Points on a hilly landscape, in no order, each with its height.
A ball rolls from a point to the lowest of its 2 nearest points, and stops where none of them is lower. Distance is the straight distance between rows; heights are no part of it.
k10: [ 15   1 -21  -7  -2  26   3  -6   3   6   1 -32  -7  -5  14  -9  13  14
  -6   6   7  -3]  (h 1.19)
k322: [ 14  -3   0 -28  32  -6  -2   9   5   4  -2 -24  -3 -30   4  13   9   5
  -3  -3   8 -21]  (h 5.97)
k831: [ -9 -21   6 -16   7 -21   7 -15  -4  -3   7  -1  -6 -16   3  -7  -5 -16
   4   1   4   3]  (h 4.04)
k713: [  5 -28   6  -5  12  -2  -8  -7 -25 -11   8  13  -9  -2 -11  -9   6  22
   2   9  -9   3]  (h 2.40)
k733: [-17   4  10 -18   9  -6  -9   1 -11  -2  11   3  11  -8   7  22   5 -17
   6 -13 -10 -18]  (h 4.83)
k147: [  9  11 -21   9  -4  21   6   1  10   3 -14  -8   4   2  10   6  22  -4
  -1  -7  -2  -2]  (h 4.66)
k590: [-19  -6 -16   8  -6   9   4  -5   2   9  20   1  -3 -12  11   4   2  -4
  -2   3  -4 -10]  (h 6.72)
k21: [  6  17 -21 -10  11   6  12   3  20  13 -18 -17  -5 -11  10  16  19  -9
  -2  -1   5   0]  (h 4.00)
k437: [ 11 -16   3   2  17 -13  31   0   0   5   2   5 -26  -5 -15 -21  13   5
 -17   6   0   9]  (h 7.38)
k923: [ -2 -11  -5  35 -10 -20  23  -8   9 -15 -12  15  12  12   4  -9 -13 -36
  -4 -12  15  12]  (h 6.25)
k49: [ 29 -10   9   5  -5   0  15  14   2 -10   1 -13 -18  -1 -22 -12  21  16
 -10   1   9  12]  (h 7.51)
k124: [-17  25   0   6 -10  26 -24   6  -1   1  -5   1  11   7  23   8  -3   1
  12  -6 -11  -8]  (h 5.08)
k220: [-17  25 -12  19 -19  26 -24   7  -7  12  10   1   5   9  30   7 -11   9
  -2   2  -7 -10]  (h 5.95)
k752: [ -5   0  -8 -19   2  -7  -1  -5  13  -7 -17  -2   7  11  -7  14   8 -12
   0  -8  13  -1]  (h 0.52)
k29: [ 23   9  12   9 -18  14  11   8  23 -20 -13 -12   1  19 -29  -4   5  10
  -6  -2  12  27]  (h 1.84)
k391: [ -5  13  -7  34  -6  -1 -17   1   9   6 -16  18   5  15  -8   9   3  -2
  12  -6  -6   3]  (h 3.50)
k150: [ -9 -20  -2  14 -15  26  -6   1 -21  -2  21   3  -6  -5  24 -13 -13  15
   2  -1   1 -17]  (h 6.18)
k86: [-22  19  -2 -15 -10  10 -24   3  -9  15  30   2   6  10  18  15 -11  16
  -3  12 -10 -24]  (h 6.96)
k850: [ 17   2  24  11   8  -1 -20  -1 -12 -19 -11   7   7   7 -32   8   3  15
  17   3 -16  16]  (h 0.76)
k854: [-25  18   3 -21  -4 -10 -20   3  -3  16  13  12  15  -5   7  17   2 -16
   3  -5 -17 -26]  (h 4.22)
k656: [  7  -6 -11 -16  15 -13   2   6  13  19   6  -7 -11 -31  23 -11  -9  -5
 -19   2  19 -32]  (h 4.11)
k653: [ 25  22   4 -11  -8  -1   9   4  19  -1 -31 -15   1  19 -25   0  32   2
   3  -3  -3  30]  (h 8.52)
k548: [ 15  -3  27  11 -13   6   0   7   7 -26  -4  -4  -5  14 -35  -5   0  14
   8  -9  11  26]  (h 0.60)
k648: [-16  -6 -19   2  -8   9  17 -13   3  -8   6  -4   1  -5   6   3  -4 -13
   1   2  10  -1]  (h 7.08)
k542: [ -5 -11  10 -22  11   1 -19  -9 -24  -4  12   5   0 -13   4   5 -16   1
   5   6 -10  -6]  (h 5.19)
k880: [-18  11 -15 -21  -7 -11  -3   2  13  20  17  -7   1 -13  21   2  -4 -20
 -15  -6   9 -25]  (h 2.85)
k866: [-16  12   6  14   2 -24   6   4   5  13   0   8  22   9  12  18  -4 -25
  -3  -1  -5  -6]  (h 1.51)
k517: [-18  26 -15   6  -5 -21  -3   0  21   9 -28   7  28  21   2  14   2 -29
  10 -19  -2   8]  (h 2.00)
k14: [-31  12   7 -22 -15 -11 -14   7   0  15  22   3   3  -7  20   7  -7 -17
 -11  -8  -4 -26]  (h 3.57)
k343: [-11 -25   8   5  -7   4  13  -7  -7   6   9   5  -6 -14  22 -15 -24   5
 -19  -1   0  -2]  (h 4.40)
k762: [  1  -7  15  21   7   5 -25  -5 -16   0   4  19   7   0  -4  13 -14  12
  -2   7 -10  -2]  (h 4.92)
k372: [ -5 -16  -5  -2   4   7 -16  -6 -10  -9   1   6  -6   5 -15  -8   3   9
   6  -4   0   3]  (h 2.19)
k340: [-18  -2   8  31 -16  12 -27  -1  -8  -4  11  20   4   6  12 -12 -26  14
  16  -1  -4  -6]  (h 5.66)
k639: [  0 -11  -1 -12   0   9  -3  -7   4 -16  -9   1  -4   2 -14   6   7   0
   9  -4  12   8]  (h 1.40)
k257: [  2 -38   6 -20  -1 -10   8  -5 -25  13  18   8  -3 -28  24 -21 -24  21
  -2   7 -12 -14]  (h 5.53)
k76: [ -1 -30   6 -25  19 -26  32  -1 -10  -6   7   9  -8 -18  -3 -15  -6  -3
   4   4   0   6]  (h 3.53)
k351: [ 24 -24  17 -14  -4  -6  29  15   4 -11   1   2 -25  -1 -34 -11  13  15
 -15  -1  10  11]  (h 7.79)
k396: [ -5  10 -19  -5  -9 -10   2  -4  25  -1 -27  -5  21  17   0  12   8 -21
   7 -17   9   6]  (h 1.31)
k440: [  0 -10  -5  38 -18  18  -3   2  -5 -10  -1   9  -8   3   4 -24 -13   1
   9  -5   7  13]  (h 5.48)
k788: [-33   8   9  14  -8 -16   6   0  -1   4  15  12   8  -1  14   6 -13 -26
  -5  -4  -2  -6]  (h 2.22)
k716: [ -2 -32  13 -12   4  -3  19  -7 -18   7   8   1 -12 -25  25 -18 -21   8
  -6   9  -5   2]  (h 4.98)
k673: [ 18  -1  16   0  12   6 -20  -2 -29 -15  -2   3   1  10 -17  15   4  24
  10  12 -22   3]  (h 0.78)
k379: [ 28  15  -8 -26   2   5   9   2  21  -1 -23 -26 -10   7 -12  -2  26   9
  -3   2   4  18]  (h 8.08)
k523: [ 28  18  -4  19 -25  20   7  12  21 -21 -18  -7  -1  21 -32  -6  16  15
  14   3   8  34]  (h 2.76)
k146: [  0  10 -16  29  -6  10  13   2  16  -1 -15   0  16   8  12   5  -1 -32
  -8 -13   9  10]  (h 5.67)
k435: [  7   9 -12  14  -8  22   9  -5  11  -5 -15  -5  -4  10   1   4   6 -10
  -2  -7   6  16]  (h 5.16)
k167: [ 25 -11  12 -17  11   5   7   4  -5  -3  -1 -21 -10  -9 -19  -5  18  20
  -8  -1   5   2]  (h 7.02)
k26: [  8   1   3  42 -13 -14  23   3  11 -16  -5   7   6  11 -11 -11  -4 -27
   7  -4   9  33]  (h 6.26)
k907: [  3  13   4  12  -3  -3  -6   0  11  -6 -24  10   9  18 -20   9  17 -11
  15  -3  -9  14]  (h 2.72)
k191: [  7 -15   3  -6   2 -21  24   0  11 -10   3  -8  -3   4 -29  -8  13  -8
  -1   0   7  19]  (h 1.94)
k186: [  6 -18  -2  18   5  -7  14  -1  -3   5   6   2 -11   0 -11 -14   3   7
 -15  -3  -2  14]  (h 7.10)
k707: [-11  -4 -17  32  -9  -8  20   0  10   1  -1  13   8   5  11   0  -3 -32
  -6  -9  13   0]  (h 5.99)
k376: [-28 -11   9  17  -7   3   4  11  -4   6  12  17   6  -9  20   2 -27 -15
  -6 -10  -3  -9]  (h 2.99)
k705: [ 22  30   0  18 -19  -7  11  12  28 -14 -31   1  18  23 -40   3  11  -2
  25  -2   2  42]  (h 9.19)
k56: [ 22   1 -12  -4 -12  27  -4  -7  -2 -10  -7 -23  -6   3   0  -3  22  24
   6   6   3   1]  (h 2.27)
k630: [ -1 -15   4  -5   9 -33  35 -10   5  -6  -2   2  -3  12 -16 -12   1 -18
  -4   6  16  21]  (h 1.46)
k703: [-19 -16  11  -5  -1  -1  12   8  -9  15  23   8   0 -10  25   2 -22  -3
 -16  -2   0 -18]  (h 3.75)
k291: [  2  -5  -2 -38  23  -8 -14   6 -25  10  22  -3  -6 -32  14   6 -13   1
 -12   9  -8 -36]  (h 4.78)
k852: [-12   9 -11  38 -11   4 -13  -1   1   7   0  22   2  12   4   6 -14  -5
  -1  -3  -1  -1]  (h 4.14)
k481: [ 18  12  17  22   1  -1  -9   4   1 -10 -22  -1   7  15 -29  10  14  12
  11  -1  -5  20]  (h 1.85)
k791: [ 30   6   9 -18  13   9  -2  -2  11  -3 -16 -23  -2   5 -13   8  17  24
  -6   2  -2   4]  (h 7.56)
k476: [ -5  -3  21  24  14 -13 -10  -7 -12  -4  -8  19   7   3 -14   7  -8  -6
  -4   1 -10  -1]  (h 4.32)
k316: [ 13  20  -8   1  -7 -13  11   7  24  -4 -32  -9  11  28 -35   0  19  -6
  11 -10   3  35]  (h 8.86)
k295: [ 23  15  -1  23 -19  26  -5  -3   7 -11  -7  -5  -2  23 -22 -18   1  30
   8   6   6  28]  (h 3.72)
k243: [  9   1  -3 -19  14  11 -21  -5 -13   3   8 -15   1   0  15  -2  -6  27
  -3  10   0 -17]  (h 4.27)
k640: [ 26  -6   2 -33  28  -8  -2   4  -7  -5   0 -29  -9 -19 -11   5  11  16
  -4   4  -4 -12]  (h 6.47)
k515: [ 13 -18  11  36 -23  -5  19   8   0 -10   2   6 -10  -1 -22 -22   0   5
   6   4  -1  25]  (h 6.36)
k795: [ -4  22  10   0  16  -9  -5  -1  -1   7 -26  10  14  14 -14  16  14  -7
  10   5 -13  13]  (h 3.32)
k8: [  7 -21  -3  -5  -6  26  -6  -8 -17 -10  15  -6 -15   5  19 -23  -5  28
   3   9   6 -18]  (h 5.54)
k689: [-18  18  -9 -11  12 -14  16  -7  16   8 -12   0   0   5   7   2   2 -31
  -5   1   3  11]  (h 1.50)
k98: [  9  -6  20  -6  -2   3   3  -3   0 -26 -12  -4  -9  -6 -31  -6   6   4
   5  -8   5  19]  (h 1.81)
k67: [-16  22  -3  -4  -3  15 -10   5   3  14 -18  -2  10   3  19  22   7  -5
  -5  -9 -10 -13]  (h 4.10)
k998: [  9 -15   0 -28  30 -29  20   3  -7  -2   5  -3 -11 -20 -17  -4   8  -5
  -1   2   8  -7]  (h 3.05)
k968: [  8 -12   7  40 -16   1  13  -3   3 -16  -9  14  -1   4 -10 -21 -11 -15
  10  -7   6  23]  (h 5.96)
k80: [-26  34 -10  -2 -26  28 -24   6  -5  18  25   5  12   9  25  17  -5  11
   8   8 -14 -25]  (h 6.79)
k183: [  8  12 -12  19 -11  19 -10 -10   0  -3  -2  -2   0  12 -10 -17   3  14
  11  12   1  19]  (h 4.48)
k260: [ -3  21  -6 -13   9  10   1   3  10  20  -9 -10  -8  -7  24  18  12  -3
  -7  -1   3 -23]  (h 3.20)
k824: [-16  13   5 -27  20 -13   0   0   3   4  -5  -5   6 -13  12  26  11 -21
   2  -6  -4 -17]  (h 5.30)
k615: [-22  -7  12   0 -18   7 -18  -6 -19   7  30  14  11  -6  21   4 -30   9
  -5   8  -8 -22]  (h 6.19)
k666: [ -6   5  -4  44 -15  19 -12   0   4  -6   2  20   5   5   8  -6 -28  -4
  10  -7  -3   7]  (h 4.80)
k209: [  4 -16   1 -21   9  10 -10   0 -24   0  18  -8 -14  -6  24 -17 -12  31
  -2   8   1 -19]  (h 4.95)
k297: [  2   5   1 -41  29  -4 -18   6  -3  11   7 -10  -2 -28  15  15   2   0
   1   4  -1 -32]  (h 5.38)
k952: [ 16 -25   2  23  -9   1   8   2  -8  -2   9   4 -12   4 -16 -27   3  24
  -4   7  -3  15]  (h 6.77)
k715: [-11  -7 -12   3 -11  10  -7  -5 -11  11  26  -3  -7  -6  25 -13  -6   5
  -3   4  -3 -17]  (h 6.27)
k940: [-17  -8   2 -25   8 -10 -10 -11  -8   7  20   0   0 -12  10  -7 -12  -4
   0   4  -1 -10]  (h 4.60)
k635: [ -5   2  -9 -16  11 -25  26 -11  12   1 -10  -2  -6   5  -1  -9   6 -23
  -2   5  16  16]  (h 1.03)
k78: [ 10   4 -10 -19   5  26 -22  -8 -13  -4  -2 -17  -5  17   3   2  11  30
  11  13   4  -7]  (h 3.38)
k979: [ 18 -16  14  -2  13  -2 -22  -6 -34 -15   7  11  -3  -5 -21   4  -2  13
   4  14 -26  -7]  (h 1.63)
k451: [-17  13  -7 -10   4  -8  -2   0  15  16   2  -3  -7  -2  19  -6  -2 -21
  -9 -10   2  -6]  (h 2.17)
k48: [-11 -12   4   9  -7   7 -18  -3  -7   1  12   9   1   1   7   9 -22  14
 -14   5  -7 -13]  (h 5.55)
k306: [-29  25  -4  18  -4 -19 -12   5  12  15  -6  15  27  21   8  21  -6 -22
   6  -9  -6  -8]  (h 2.23)
k593: [ 15 -11  -8 -21  15 -19  28   6   8 -10  -5 -17  -7 -12 -19  -5  17 -10
   1  -1  12   7]  (h 2.51)
k516: [ -1  14  14   9  22 -11  -9  -3  -8   0 -12  17   8   9  -4  20   3  -6
  -3  -2 -13   2]  (h 3.84)
k176: [ -7   7 -17 -31  10  -8   0   4  11  25  18  -4 -10 -27  23   0  -9  -2
 -12   6  12 -26]  (h 3.54)
k420: [ -5  -5  -7 -34  15 -10   1  11  -4  25  31   0  -3 -34  26   4 -15   2
  -7  13  -1 -40]  (h 4.18)

Call two points neighbours if one is among the 2 nearest of the other. Go from one point of each pair to the other, from neighbour to neighbour, staying as low as possible. Name the highest point that can't be avoided.
k850 / k752: k713
k866 / k548: k306
k752 / k548: k98
k10 / k260: k147

Where does a ball stop that starts at each point below?
k715: k10
k48: k850
k831: k635
k733: k635
k716: k866
k440: k850
k923: k260
k340: k850
